Each row is a point on a tangle of strands that fork, close into loops and nearly touch. The rows are in no order.
Points whose rows are less than 51.6 apart are linked; no others are. Some points are linked to none.
rima: [ 15  21 -30 -38 -13  19  16   3 -22   1]
golez: [ -3  29 -10 -61 -36  -5  74  -4  13 -10]
Pem: [  4 -36 -20  60 -22 -34  29   0  -5  25]
gilu: [-29 -11  35  -8 -49  23  28 -16  33 -18]
Zofuf: [  6 -16  -3  49  76 -13 -45 -38  58   3]
tok: [-23 -16  22   6  17  18 -44 -32  49  -5]
Baro: [-34   4  73  18 -19   4 -36  27 -21 -26]
mem: [ -7  15 -12 -33 -41  11  51 -16  15  -4]
nuv: [ 17 -18  -3  69  81 -18 -36 -27  40   7]
soga: [ 20  -1 -50 -15   3  25 -21 -33  27  27]
vok: [ 14  28 -25 -86  -8  13  44   5   7  -8]
rivu: [ 30 -14  12  80  48 -49 -50  34 -47  17]
zusim: [ -8  -1 -16  -8 -53   4  53 -21  14   5]
kat: [ 24 -22 -18  62  47 -32 -41  18 -42  24]
Kota: [ 25  34 -14 -42  18  12  -7  44 -85  -9]
nudu: [ -2 -35  54  74  13 -37 -19  24   2  -2]
Vetaz: [ 26 -21  26  87  30 -53 -40  40 -37  11]
meb: [-19 -37  56  63  18 -18 -31   8  24  -7]
bem: [ 16 -34   0  72  57 -20 -15 -13  29  12]
Vig: [ 11 -40 -26  56   3 -17   5  -4  -3  25]
Zez: [ -3  26  13 -57 -18  13  34  20 -15 -29]
Rar: [  1  -6 -17  10 -26   5  11   1 -22   8]
pif: [ -8 -41   0  45 -19 -12  16 -13  31  12]
Nided: [ -2  32  -1 -35  26  25 -43   7 -44 -12]
mefuz: [ 21 -34   9  79  11 -45  -9  29 -23  18]
duro: [ 20  34 -44 -78 -17  13  53 -12  27   4]
lirib: [-11 -26 -10   6 -41   7  25 -33  50  13]
nus: [ -5  22  25 -57 -20   3  36  40 -29 -36]
pobu: [-31 -12  74  34 -24  -9 -37  29 -13 -17]
Dulig: [-12  17  26 -53 -31  22  34   9  11 -33]
fazip: [-15 -28  64  57 -20 -25 -27  33 -12  -4]
zatum: [ -5  25  -3 -20  31  25 -58  -7 -23  -4]
vab: [-27 -11  26  -6 -15  29 -18 -22  36 -11]
Kaz: [ 26  28 -44 -47  14  34 -18 -17 -13  10]
Mizoz: [ -1 -41 -19  36 -18  -7  21 -29  43  21]
fafa: [-33  14  61   2  -6  17 -38  16 -20 -27]
diroz: [ -3  -1 -42  -9 -48   2  58 -37  24  26]
mivuv: [ 18  27 -49 -54 -31   7  57 -23   9  14]
venu: [-17  36  30 -54  22  36 -44  -2   1 -29]
nitod: [  2   8 -18   6 -28   2  17  16 -43   4]
noke: [  9 -28  34  86  60 -28 -20  -3  35  -4]
dek: [  8  32 -26 -82  -6 -22  64  31 -36 -14]
Dapuv: [ -2  27 -15 -28 -40  -8  62  11 -33  -6]
nul: [ -9 -26  47  73  49 -26 -28  -3  41 -10]
peluv: [ -1  28  17 -64  -9 -14  39  65 -56 -34]
Pagap: [-24  17  42 -17   3  22 -38  13 -22 -22]
vugiz: [-23  -8  12  22  44  -3 -62 -28  40  -6]
Meso: [-10  30  -9 -48 -42 -25  92   2 -17  -5]
Pip: [ 39  29 -73 -45  17  41 -28 -30  17  43]
renom: [ 18  22 -28 -47   2  29  -5  -2 -18   0]
repet: [ 34   8 -72 -25  22  28 -40 -35  36  49]
Lunan: [  2  26  -5 -77  -9 -23  59  53 -48 -26]
rupi: [-14 -16  19  47  49 -14 -54  -5  15  -2]
Mela: [-23 -23  19   8 -50  11  27 -20  32  -6]
les: [-22   5  36 -41 -41  28  37  -3  28 -30]
bati: [-15   5   9  -1  21  19 -49  -8   0  -2]
samo: [ -3  29  14 -34   9  26 -24  15 -38 -20]
teba: [  8 -35   4  73 -19 -42   8  26 -18  20]
Kib: [  9  24 -52 -36 -38  -5  72 -33   8  25]
bemop: [-15 -28  16  36  19  -3 -39  -5   8   2]
mugov: [ 36  36 -56 -58  23  38 -34 -17  -7  24]
Vopa: [-13  -7   3  37  66 -11 -61 -37  57  -2]
toma: [-20 -11  20   9   0  16 -30  -8   5  -6]
zese: [  6  -9 -31   2  -7  15  -4 -17   4  16]
Paz: [ 23 -29 -40  51  27 -22 -16   5 -27  30]
kadi: [-23 -45  37  47 -27 -11   8  -4  32  -2]
nipon: [  9  19 -22 -20 -28  -2  37  17 -42   1]
fab: [ 16  28 -32 -73  -7   8  41  13 -18  -9]

A fork is a point with three links, a tip a point with one. Leave the first point through the second and follow the links. Name the first fork or tip that comes.
Dulig; Zez -> fab
mem; golez -> nipon
soga; repet -> rima
Baro; fafa -> toma
les; gilu -> kadi
meb; nul -> vugiz

How many points has the smallest loop of links through each point below? Write none if it is on no loop.
Pem -> 8
vab -> 6
mem -> 13
mugov -> 11
Zez -> none

Name the points in between on the shortest way along the links from the first point to the second, in order.
fafa; meb -> Baro pobu fazip nudu
kat; Pem -> Paz Vig
vok; mugov -> fab rima renom Kaz
nitod; mem -> nipon Dapuv Meso golez
